A landscape with many peaks, sampled at points; each row gives a point and its height.
A climber steps from a point to whichever of its 2 nearest points has the largest rise for the distance, and stops where none of them is higher. Distance is the straight distance between rows; heights are no part of it.
q176: [102  82 160 123 122 109 113 120 103 126 166 132 126 129 176 150  83 100
 147 124]  height 135
q678: [205 102 167 106 124  69 100 144 171 105 127  91 153 134 134  94 137 138
  56 112]  height 272
q408: [149 133 131 179 134 129 136 111 106 191 149 169 159 137 138 134  96 135
 120  85]  height 759
q258: [ 96 156 113 157 153 144 130 161 141  83 114  81 135 100 149  94 134 150
 119 166]  height 405
q89: [122  88 121 137  80 181 132  94 158 162  74 110 140 119 135 114 153 121
 107 102]  height 521
q660: [ 83 109 115 105 155 139 119 102 114 107 100 154 159 171 102 154 124 120
 113 153]  height 623
q423: [ 96 149 116 134 120  92 179 156  88 109  97 104 115 208 149 153 105 112
 129 129]  height 526
q477: [103 160 153 161 149  99  92 150 135 103 114 114 116  96 193 101 134 112
 129 106]  height 421
q557: [155 160 140 167 138 121 146 132 115 183 160 176 144  94 121 107  94 153
 153 101]  height 685
q980: [128 108  82 130 135 134 122  78 183 179 146 106 161 114 154 106 180 137
 106  98]  height 154
q19: [196  85 139 166  66 123 183 131 147 175 109 103 123 122 102 121 146 157
  88  82]  height 596
q61: [133 115 122 178 110 119 153 100 120 210 150 142 158 151 151 112 133  97
 123  88]  height 751
q818: [ 86 144 107 127 145  89 123  43  83 144 132 175 175 155 150 169 127 102
 110 100]  height 193
q583: [ 59 148 150 159 136  98 160 120  74 121 162 166 110 124 150 152 112 112
 118 113]  height 857
q874: [142 139 169  65 155 114 106 177 186 108 131 105 140 113 119 117 131 104
 150 105]  height 562
q64: [129 138 172 118 106 120  82 172 156 114 135 117 126  98  98  71 152 130
 125 142]  height 698
q798: [119 161  87 169 173 161 150 154 117 124 149 139 109  92 107 128 149 151
 135 153]  height 227
q299: [128 144 184  74 120  91 101 188 170  82 116  82 137 127 166 106 115 121
 132  85]  height 608
q355: [ 85 129  93 123 120  82 161 155  61 102 154 161 106 151 154 155 127 107
  92 121]  height 712
q100: [ 57 148 116 116 104 122 133  83 118 131 102 124  89 110 131 125 160  99
 133 122]  height 635
q644: [104 125  55 132 105 115 159 117 125 161  98 135 114 142 134 143 167 131
  74  79]  height 273
q112: [155 111  94  99 116 108 122 169 163 114 128 131 141 130  95  87 144 164
  65 146]  height 465
q863: [163 128 108 109  91 139 159 180 106 119 161 103  79 119 100 118 101 191
 153 167]  height 70
q821: [152 115 143 127 136 178 145 123 139 119 117 111 109 185  80 177 134  79
 164 158]  height 455
q488: [ 90 154 123 113 168 143 150  90 133  75 128 112 113 120 129 187 114 136
 153 168]  height 338
q119: [ 95 173 177 104 174  98 107 140 153  73  80 111 179 148 128 104 115 121
 119 138]  height 490
q430: [122 106 171 122 144 134  72 117 160 162  88 171 120  74 135 150 149  78
 135  70]  height 622
q823: [158 137 108 167 130  88 143 119  88 131  90 173 139 171 120 123 101 148
  70 109]  height 727
q977: [136  82  95 112 101  96 151 134 146 124  91 123 145 147 109 118 128 175
  51 129]  height 503
q87: [171  64 109 154  80 130 156 148 136 140  98 109 126 118 111 120 138 174
  47 103]  height 545
q48: [108 149 118  91 180 153 132 133 170  90 114  96 146 140 122 150 106 144
 161 174]  height 318
q28: [109 121 195 169 144 187 102 136 143 127  84 146 121 134 111 164 115  82
 152 101]  height 524
q365: [152 131 121 117 206 140 113 104  97  96 147 162 139 141 129 213 115 107
 151 139]  height 709
q217: [209  93 164 151  69 120 184 106 120 178 101 130 104 136 132 148 101 137
 117  83]  height 656
q505: [138 121 118  67 140 175 120 138 180  93 116  78 157 121 127 111  94 169
 148 179]  height 304
q207: [ 87 129 115 139 149 186 154 127 141 168 165 158 129 106  90 162 115 128
 172 126]  height 352
q469: [ 98 142 161  68 156 107 119 168 180 102 133 135 101 162  38 141 157  73
 119 146]  height 495
q840: [119 125 117  98 112 186 154 130 186 164  92 105 136 144  71 122 141 126
 158 117]  height 448
q226: [172 155 106  95 131 149 155 167 120 101 147  92 109 136 110 118 102 157
 188 171]  height 81
q890: [125 116 112 102 175 128 100  86  99 101 125 166 119 164  96 184 144  88
 133 147]  height 670
q51: [130 154  88 146 118  64 131  76 110 164 124 166 142 115 141 103 144 152
  78  90]  height 231
q705: [140  95 152 142 100 133  78 135 142 155 134 133 103  82 130  85 159 127
 121 139]  height 788
q864: [156 137 111 172  81 167 154 146 112 168 130 136  79 104 139 117 129 166
 138 107]  height 40
q75: [122 109  84 134 125 179 142  94 160 169 125 108 161 112 188 164 181 114
 126  79]  height 168
q921: [193 122 169 173 107 126 128 146 124 146 157  99 149 133 147  77 112 174
 137 154]  height 571
q372: [118 219 106 135 186  96 183 134 120 120 146 107 108 148  71 139 124 131
 163 172]  height 289
q152: [174 155 135 137 156 144 123 102 168 161 101 107 162 153  98  73 124 131
 120 138]  height 487
q404: [200  95 130  64 154 104  88 141 172 122 150  98 163 118 146 109 124 152
  92 144]  height 287
q718: [ 83 139  82 132 116 166 123 158 145 101 113 100 107 119 116 101 171 146
  97 178]  height 359
q879: [ 82 110 121 113 131 129 121 117 129  93 103 119 147 173  62 127 144 100
 102 179]  height 575
q802: [147 119 156 134 118 153 114  71 103 133 143 149 149 136 186 194 129  91
 165  88]  height 165
q354: [157 161 113 122 152 113 159 124  94 140 162 146 102 140  90 167 112 137
 199 154]  height 354
q761: [119 168  62 157 145 174 164 127 114 154 168 125 117 103 151 151 170 143
 165 118]  height 200
q633: [ 95 144 139  94 139  72 134 193 161 108 115  98 132 119 179 103 106 119
 124  73]  height 678
q208: [138  99 118 133  91 100 150 118 116 198 140 121 128 164 121 105 146  89
 137  93]  height 849
q333: [111 129 103 130 206 133 117 115  81 117 205 166 169 146 135 196 136 117
 144 147]  height 764
q668: [121 185 106 166 163 127 191 119  79 126 166 145  92 149  81 160 103 146
 172 173]  height 325
q930: [195 160 146 105 110 112 136 153 107  68 118  84  93 175 120 110 110 143
 165 168]  height 92
q369: [128  97 165 140 159 176 120 154 140 116  93 139 129 159  77 179 120  95
 141 137]  height 485
q571: [187 110 128 109  98  98 143 108 135 180 132 122  96 158 126 132 147 116
 158  85]  height 765
q237: [139 113 147 144 162 110  82 125 135 106 108 137 137 100 184 118 115 137
 119 109]  height 459
q791: [102 136 139 101 164 110 108 158 137  93 108 134 130 160  45 137 152  98
  98 164]  height 532
q388: [123 196 108 159 179 145 162 175 138 124 128 110 105 124  86 105 143 141
 146 171]  height 254
q140: [184  98 173 110  81  83 119 164 148 104 117  83 151 166 127  82 140 114
  83 115]  height 255
q713: [161  79 131  59 149 154  91 119 182  98 155  79 182 127 141  99 104 154
 137 158]  height 295
q118: [124 150  78 164 139 184 168 113 132 174 172 129 166 111 179 171 164 129
 141  96]  height 182
q227: [108  98  91 121 129 169 133  84 115 122 139  92 159 156 158 139 124 128
 159 167]  height 6
q998: [123 154 182  59 155 107  84 143 185  73 110 121 186 134 117 108 108 111
 122 132]  height 527
q310: [ 54 166 109 131 162 161 162 120 125  78 157  90  72  85 145 178 139 146
 161 166]  height 371
q670: [164 123 122 123 101  76 182 142 123 162 106 131 149 152 134 100  69 173
 101  79]  height 592
q908: [149  82 125  96 128  82  76 129  95 155 181 178  76 100 125 149 167  92
 137 132]  height 749
q82: [128 126 108 146  73 166 168 162 102 143 165 122  70 108 120 105 107 188
 158 147]  height 57
q123: [121  48 137 112 104 126  88 136 108 145 195 155  83  96 140 144 158  91
 136 138]  height 797
q708: [112 102 181 141 131 158  74 108 154 152  95 164 164 100 109 133 120  88
 131 112]  height 576
q272: [205 163 151 145 132 143 123 143 146 130 121  87 149 149 114  76 127 135
 144 168]  height 522
q461: [ 96 135 102 143 109  68 175 161  87  96 118 117 106 190 158 107 119 119
  90 124]  height 602
q804: [ 74  85  99 135 153 169 124  88 110 130 159 156 205 126 169 178  93 141
 119 125]  height 681
q172: [195 148 142 162 118 128 140 127 116 165 180 120 131  96 143  94  86 182
 162 137]  height 619
q451: [173 166 159 102 161 157  96  77 130 150 108 160 146 121  62 104 121 133
 153 174]  height 376
q876: [ 97 160 136 125 134 105 145 128 131  99  76 119 121 175 124 150 101  93
 128 121]  height 469
q330: [162 112 103 102 127  85 137 145  87  69 128 112  96 157 171 159 116 138
 135 142]  height 111
q630: [154 162 147 128  97 118 120 100 148 159  90 130 187 152  88  55 110 159
  96 159]  height 449
q276: [ 41 109 129 111 107 126 165 171 114  98 174 117  82  94 141 125 118 144
 128 139]  height 460
q401: [175 137 145 109 125 138  86  75 130 152 127 158 158 101 112  99  93 163
 150 147]  height 395
q521: [112  85 164 110 130 102 109  95 115  90 127 108 142 145 212 154 105  97
 145 136]  height 144
q379: [138 118  68 139 117  93 150 110 113 163 123 155 113 105 172 128 162 157
  74  77]  height 252
q382: [ 97 185 137 162 132 121 118 149 131 104  98  84 110  93 164  79 118 140
 131 132]  height 450
q954: [109 109  46 140 135 143 129 117 123 132 100 155 121 154 112 128 181 132
  78 139]  height 301
q459: [107 113 135 140 157 199 125 140 142 178 136 163 144 116  57 115 130 112
 136 137]  height 331
q726: [120 145 111 147 143  77 116  82 101 153  98 188 144 136 158 145 140 120
 111  82]  height 210
q122: [186 114 100 148 127  74 164 152 124 146 126 150 153 160 133 126  99 143
  73  88]  height 650
q694: [131  47 147 120  82 128  84 139 139 154 158 126  93  95 135  98 161  90
 122 119]  height 865
q558: [137 164 101 183 146  88 140 119 118 131  90 146 172 150 135  83 135 151
  74 148]  height 628
q819: [206 126 134 101 147  99 134 172 116  71 103  89  97 165 154 140 116 146
 143 141]  height 101
q409: [120 200 156 153 119 115 129 174 120  86 113  92  89 117 133 113 114 146
 155 116]  height 511
q46: [128 150 165 126 148 175  97 113 133 144 128 160 158 124  27 113 112 131
 148 175]  height 358
q934: [100  88 121 144 133 142 110 109 103 126 142 163 183 115 170 135 109 138
  85 132]  height 636
q103: [106 129 124 141 141 139 112  49  89 140 133 150 172 149 176 179 148  64
 128  99]  height 178
q662: [125 150 159 140  75 146 102 114  99 122  95 148  72  58 128 103 116 156
 121 127]  height 633
q40: [ 97  96  56 112 118 140 116 115 122 102 123 121 115 118 126 130 170 142
  98 166]  height 326
q919: [ 81 162 117  89 175  67 136 168 163 126 136 107 110 130 134 131 119 105
 144 112]  height 597
q35: [ 91 124  96 128  93 151 129  56 135 136  90 112 116 113 159 127 176 102
 109 110]  height 574
q213: [153  98 153 120 129  86 130 171  94 107 145 125 106 140 159 147  90 101
 148 129]  height 123
q481: [108 183 170 140 103 125 103 190 161  59 133  81 121 112 108  86 145 130
 140 136]  height 601
q720: [ 91  81 138 113 126 128  83 126 141 160 141 173 118  96 121 163 171  66
 134  76]  height 672
q6: [127 140 109 140  92 161 160  99 137 148 108 114  91 110 153 103 126 145
 159 107]  height 26
q92: [107 180 136 135 185 100 136 120 144  94  71 130 170 177 119 120  98 114
 127 121]  height 447
q267: [ 63 139 107 117 118 151 149 164 132  88 158  95  78  81 163 140 142 140
 160 134]  height 415
q517: [ 70  62 163 110  99 128  83 147 107 143 165 184  95  86 135 160 130  78
 131  94]  height 730
q204: [163 133 174 158  89 156  69 120 146 145 102 149  85  72 113  97 140 142
 125 119]  height 710
q541: [ 89 134 155 132 101 157 116 128 100 113 130 120  99  83 150 112 102 170
 137 161]  height 568
q142: [170 136 186 102  54 138 111 193 151  68 110 110 105 144  80 112 150 116
 129 110]  height 209
q171: [ 49 128 113 128 106 123 147  84  85 142 165 161 103 117 132 159 153 101
 129 136]  height 725
q966: [204  91 141 128  85  83 135 117 106 162 132 145 101 123 129 159 104 126
 131  75]  height 708
q548: [146 100  85 132 108 208 143 129 188 170  97 121 118 120 119 126 169 123
 130 112]  height 482
q393: [159 110 141 159 147  97  92 133 137 126 119 151 165  94 146 108 110 162
  72 115]  height 491
q225: [144 161 133 195 133  98 121 150 107 132 116 146 148 103 134  75 118 158
  73 134]  height 549
q868: [ 91 130  95 121 108 177 152  84 133 144 137  95 130 123 145 118 137 144
 163 157]  height 14
q387: [ 93 121  96 128 168 168 126  90  84 123 205 168 205 123 160 210 125 127
 139 139]  height 711
q861: [164 116 150 136 127 129 120  52 101 119 123  99 135 146 209 164 111 106
 169 124]  height 155
q939: [ 57 152 138 112 107  96 138 133  90  98 167 135  86  92 150 114  97 159
 146 167]  height 513
q979: [179  94 191 128  96 125  83 201 160  93 112 103 133 156 110  98 152  88
 107 114]  height 233
q149: [137 143 120 126 139 143 145 144 124 153 154 138  99 119  81 152 108 121
 176 121]  height 377
q335: [108 129 135 135 112 195 172 145 150 136 117  98 111 159  87 126 133 111
 170 145]  height 418
q472: [145 144 152 125 117 122  95  90 142 164 135 145 185  95  99  65  91 190
 120 152]  height 414
q264: [127  91 108  87 133 110  95 116 105 123 137 162  90 146  96 176 158  88
 140 138]  height 697

For each start below, name the point where the climber stops.
q977 -> q208
q75 -> q149
q451 -> q408
q840 -> q583
q979 -> q694
q821 -> q694
q488 -> q694
